Points on a hilly landscape, in no order, each with its height.
A ball rolls from a point to the lowest of its 6 nearest points, and stops where none of them is lower. Distance is the straight distance between rows; heights are no part of it.
(614) h=3.93: 156; 144; 138; 121; 112; 93; 80; 109; 124; 121; 117; 105; 135; 113; 133; 97; 190; 167; 141; 159; 144
(130) h=3.29: 101; 137; 91; 149; 119; 150; 182; 133; 123; 99; 132; 149; 104; 108; 138; 126; 123; 94; 122; 114; 132
(809) h=2.62: 111; 116; 124; 142; 134; 150; 154; 145; 132; 140; 131; 142; 120; 135; 124; 154; 90; 102; 118; 114; 128
(560) h=3.97: 153; 135; 140; 115; 103; 90; 68; 114; 121; 123; 123; 107; 144; 120; 132; 102; 183; 166; 149; 161; 143
(776) h=3.83: 153; 115; 167; 74; 98; 86; 52; 132; 117; 129; 145; 119; 168; 158; 132; 130; 110; 151; 155; 132; 133
(740) h=4.73: 139; 118; 163; 103; 152; 129; 102; 135; 134; 151; 144; 118; 145; 156; 120; 139; 79; 135; 126; 120; 116
(248) h=4.69: 131; 124; 114; 133; 136; 127; 137; 112; 129; 125; 108; 122; 118; 121; 123; 123; 165; 142; 124; 138; 125
(465) h=0.40: 116; 117; 143; 128; 151; 148; 144; 155; 136; 152; 138; 139; 123; 139; 122; 156; 68; 101; 114; 115; 129
(21) h=3.32: 143; 128; 132; 126; 119; 109; 90; 111; 128; 128; 121; 109; 141; 129; 124; 111; 169; 163; 141; 148; 128
(225) h=3.38: 104; 153; 88; 145; 120; 144; 191; 128; 120; 88; 132; 151; 96; 100; 146; 110; 138; 92; 119; 115; 133
(588) h=3.11: 119; 112; 133; 132; 139; 144; 138; 138; 135; 147; 129; 134; 129; 139; 119; 152; 97; 118; 120; 117; 121
(583) h=2.44: 103; 129; 123; 151; 133; 157; 164; 161; 133; 134; 144; 150; 119; 126; 133; 154; 68; 81; 118; 110; 137
(430) h=4.19: 117; 139; 95; 134; 129; 132; 178; 120; 125; 105; 113; 139; 98; 106; 134; 119; 159; 110; 116; 127; 133
(317) h=3.56: 108; 172; 87; 137; 123; 137; 198; 126; 119; 81; 134; 151; 94; 90; 153; 98; 148; 87; 118; 109; 130
(542) h=3.66: 133; 112; 150; 119; 145; 136; 112; 133; 133; 152; 136; 123; 142; 149; 117; 144; 94; 133; 125; 118; 116
(327) h=2.53: 138; 116; 153; 115; 137; 125; 98; 128; 133; 146; 137; 118; 151; 151; 119; 136; 104; 145; 132; 120; 113
(302) h=3.48: 140; 120; 134; 126; 122; 117; 93; 112; 131; 131; 125; 114; 145; 136; 121; 119; 156; 159; 139; 140; 120
(420) h=3.80: 150; 114; 158; 88; 92; 87; 51; 127; 117; 129; 139; 116; 166; 148; 132; 126; 132; 157; 157; 141; 132
(200) h=5.43: 118; 114; 115; 138; 133; 143; 149; 127; 130; 132; 119; 134; 120; 131; 121; 141; 125; 124; 122; 124; 123
(567) h=4.10: 157; 157; 132; 126; 133; 99; 121; 106; 126; 123; 100; 108; 118; 102; 133; 99; 198; 154; 120; 147; 137
(110) h=3.16: 147; 129; 136; 121; 111; 103; 80; 111; 126; 126; 125; 110; 145; 128; 126; 107; 172; 164; 145; 151; 133
(675) h=1.67: 116; 115; 137; 134; 143; 147; 144; 146; 135; 149; 132; 137; 125; 139; 121; 155; 85; 107; 116; 115; 123
(385) h=2.66: 134; 113; 134; 127; 131; 129; 110; 119; 132; 141; 125; 119; 142; 142; 117; 132; 131; 148; 133; 129; 116
(360) h=3.07: 96; 159; 85; 158; 119; 158; 194; 133; 119; 85; 145; 154; 102; 101; 146; 109; 120; 84; 129; 107; 133
(173) h=4.18: 150; 148; 124; 126; 138; 107; 130; 106; 128; 122; 101; 112; 116; 106; 131; 104; 191; 149; 120; 144; 133
(786) h=6.25: 120; 125; 104; 137; 132; 135; 156; 118; 127; 119; 112; 132; 110; 120; 125; 128; 153; 126; 121; 132; 129
(627) h=2.51: 145; 122; 140; 117; 106; 102; 69; 115; 124; 129; 131; 112; 154; 135; 127; 114; 159; 165; 149; 148; 129
(767) h=3.96: 100; 124; 106; 154; 122; 154; 171; 143; 129; 123; 132; 149; 111; 122; 131; 145; 99; 92; 123; 113; 132
(713) h=1.44: 127; 116; 120; 134; 134; 134; 129; 117; 130; 134; 116; 123; 126; 132; 119; 132; 145; 140; 128; 134; 119
(447) h=2.21: 144; 116; 159; 103; 123; 111; 78; 125; 127; 140; 141; 114; 160; 156; 124; 128; 107; 153; 140; 125; 117
(813) h=3.37: 135; 116; 159; 110; 154; 133; 111; 141; 135; 153; 140; 121; 140; 151; 120; 142; 78; 132; 123; 119; 117
(469) h=0.60: 138; 115; 145; 117; 125; 121; 90; 120; 131; 142; 134; 115; 152; 147; 119; 131; 122; 152; 137; 129; 115
(400) h=3.17: 150; 117; 168; 88; 110; 98; 64; 129; 123; 133; 146; 115; 164; 159; 130; 126; 103; 153; 148; 129; 126
(48) h=4.91: 122; 114; 116; 137; 132; 138; 141; 120; 130; 131; 116; 129; 121; 131; 120; 135; 139; 131; 123; 130; 122
(711) h=2.83: 95; 143; 90; 159; 117; 157; 186; 138; 122; 96; 138; 154; 107; 109; 142; 124; 110; 86; 128; 110; 132
(397) h=1.59: 110; 126; 142; 134; 152; 152; 153; 168; 140; 149; 144; 146; 119; 134; 128; 156; 54; 82; 112; 119; 139
(729) h=4.96: 133; 147; 105; 126; 136; 119; 170; 113; 126; 111; 101; 131; 99; 103; 134; 115; 179; 122; 110; 133; 133
(147) h=3.20: 147; 119; 169; 92; 134; 114; 78; 131; 127; 140; 148; 115; 160; 161; 126; 129; 87; 146; 138; 122; 120
(619) h=2.94: 99; 134; 122; 158; 129; 159; 169; 165; 133; 131; 148; 153; 121; 124; 136; 152; 64; 75; 120; 109; 139
(90) h=1.02: 114; 113; 119; 140; 132; 148; 149; 136; 131; 138; 125; 139; 122; 133; 122; 149; 110; 112; 121; 118; 124
(553) h=1.42: 121; 110; 126; 135; 137; 144; 137; 133; 133; 143; 124; 133; 126; 137; 118; 149; 108; 122; 122; 119; 119
(36) h=2.47: 101; 136; 137; 143; 146; 155; 161; 176; 140; 141; 151; 149; 119; 128; 132; 155; 47; 71; 113; 118; 145
(739) h=3.51: 149; 136; 135; 124; 116; 101; 84; 109; 126; 126; 120; 108; 138; 120; 129; 104; 181; 166; 142; 155; 133
(476) h=3.42: 132; 114; 131; 129; 131; 130; 112; 117; 132; 138; 123; 119; 139; 137; 117; 132; 141; 149; 132; 131; 117
(574) h=4.25: 126; 110; 131; 131; 137; 139; 128; 127; 132; 144; 125; 125; 132; 141; 117; 143; 115; 133; 125; 123; 117
(772) h=5.08: 107; 119; 106; 147; 125; 150; 166; 137; 128; 123; 127; 145; 112; 124; 128; 145; 113; 105; 122; 117; 129
(30) h=4.83: 167; 156; 148; 120; 104; 79; 72; 113; 119; 122; 112; 105; 130; 99; 140; 92; 201; 167; 138; 164; 155
(777) h=5.76: 129; 130; 108; 133; 135; 127; 152; 113; 128; 119; 106; 127; 109; 114; 127; 121; 167; 132; 120; 137; 130
(219) h=4.34: 136; 124; 122; 132; 133; 123; 121; 109; 131; 128; 113; 115; 128; 126; 121; 120; 165; 152; 130; 140; 123
(570) h=4.64: 143; 147; 115; 127; 138; 113; 151; 110; 127; 118; 99; 122; 108; 104; 134; 110; 186; 134; 114; 138; 132
(594) h=3.52: 100; 179; 82; 149; 124; 150; 203; 128; 119; 76; 147; 154; 99; 90; 152; 92; 135; 83; 124; 102; 127
(661) h=3.86: 107; 133; 92; 144; 123; 144; 180; 130; 122; 103; 124; 147; 101; 110; 136; 126; 135; 101; 120; 121; 132
(429) h=2.20: 93; 143; 98; 169; 116; 164; 184; 148; 125; 106; 147; 154; 115; 114; 141; 132; 90; 81; 129; 105; 133
(85) h=5.38: 115; 127; 99; 139; 128; 138; 167; 122; 126; 114; 114; 139; 105; 115; 129; 129; 146; 115; 120; 128; 131
(512) h=1.55: 108; 122; 135; 140; 142; 154; 157; 161; 136; 144; 141; 145; 119; 131; 128; 158; 65; 88; 114; 113; 135
(644) h=2.54: 145; 118; 149; 103; 99; 97; 60; 120; 121; 131; 137; 114; 161; 144; 128; 121; 144; 162; 154; 142; 130
(762) h=2.46: 133; 113; 141; 124; 133; 130; 108; 123; 131; 145; 130; 120; 144; 145; 117; 137; 120; 146; 131; 126; 114
(779) h=3.85: 141; 133; 123; 130; 131; 113; 114; 108; 129; 126; 111; 111; 128; 119; 124; 110; 178; 158; 131; 145; 129
(69) h=3.36: 100; 127; 113; 155; 125; 157; 169; 154; 130; 128; 137; 151; 117; 124; 133; 149; 82; 87; 123; 109; 133
(514) h=0.97: 129; 115; 155; 116; 154; 140; 119; 141; 135; 155; 137; 125; 138; 149; 119; 147; 79; 126; 121; 119; 119
(790) h=3.84: 151; 145; 131; 127; 126; 102; 102; 106; 126; 123; 112; 106; 128; 112; 129; 99; 189; 161; 131; 152; 136
(391) h=3.67: 111; 145; 89; 139; 123; 137; 186; 126; 120; 97; 121; 147; 96; 103; 140; 116; 148; 99; 117; 121; 133
(19) h=3.34: 148; 117; 149; 101; 91; 90; 53; 121; 119; 126; 135; 116; 161; 140; 129; 119; 154; 161; 158; 150; 135
(92) h=1.27: 143; 116; 150; 112; 118; 112; 80; 121; 128; 138; 137; 113; 157; 151; 122; 129; 124; 155; 143; 130; 116
(783) h=3.31: 130; 118; 160; 109; 160; 138; 120; 145; 136; 155; 140; 126; 135; 151; 120; 146; 69; 120; 119; 120; 123
(376) h=4.47: 126; 111; 126; 131; 133; 136; 125; 122; 131; 141; 124; 123; 134; 139; 118; 137; 129; 141; 128; 126; 115
(794) h=7.24: 114; 119; 107; 140; 129; 143; 158; 125; 129; 124; 118; 138; 113; 123; 126; 138; 133; 118; 123; 126; 127
(353) h=4.09: 120; 154; 95; 126; 128; 125; 186; 120; 122; 98; 114; 144; 91; 96; 142; 110; 164; 102; 111; 122; 135
(345) h=4.53: 168; 167; 147; 123; 118; 84; 94; 108; 124; 123; 106; 104; 125; 95; 139; 92; 201; 164; 128; 154; 149
(368) h=1.68: 143; 119; 145; 113; 107; 105; 69; 119; 124; 132; 136; 113; 158; 142; 125; 119; 143; 161; 148; 139; 123
(568) h=3.69: 138; 115; 158; 109; 142; 126; 97; 131; 131; 149; 141; 118; 149; 154; 120; 136; 91; 142; 130; 120; 115
(653) h=2.23: 124; 117; 153; 119; 157; 144; 130; 147; 136; 155; 138; 131; 130; 146; 119; 152; 71; 113; 116; 119; 124

Where does a ball stop that starts at each point below?
(30) => (469)
(173) => (469)
(567) => (469)
(345) => (469)

Call two points neighbours if one is among the 6 nearest of the other. Go from one point of each pair to the other, from neighbour to neighbour, staying as low as possible. Name the highest point that can't be avoided.
(514) and (90) => (653)
(514) and (429) => (619)
(90) and (465) => (675)
(465) and (713) => (542)
(469) and (713) => (385)
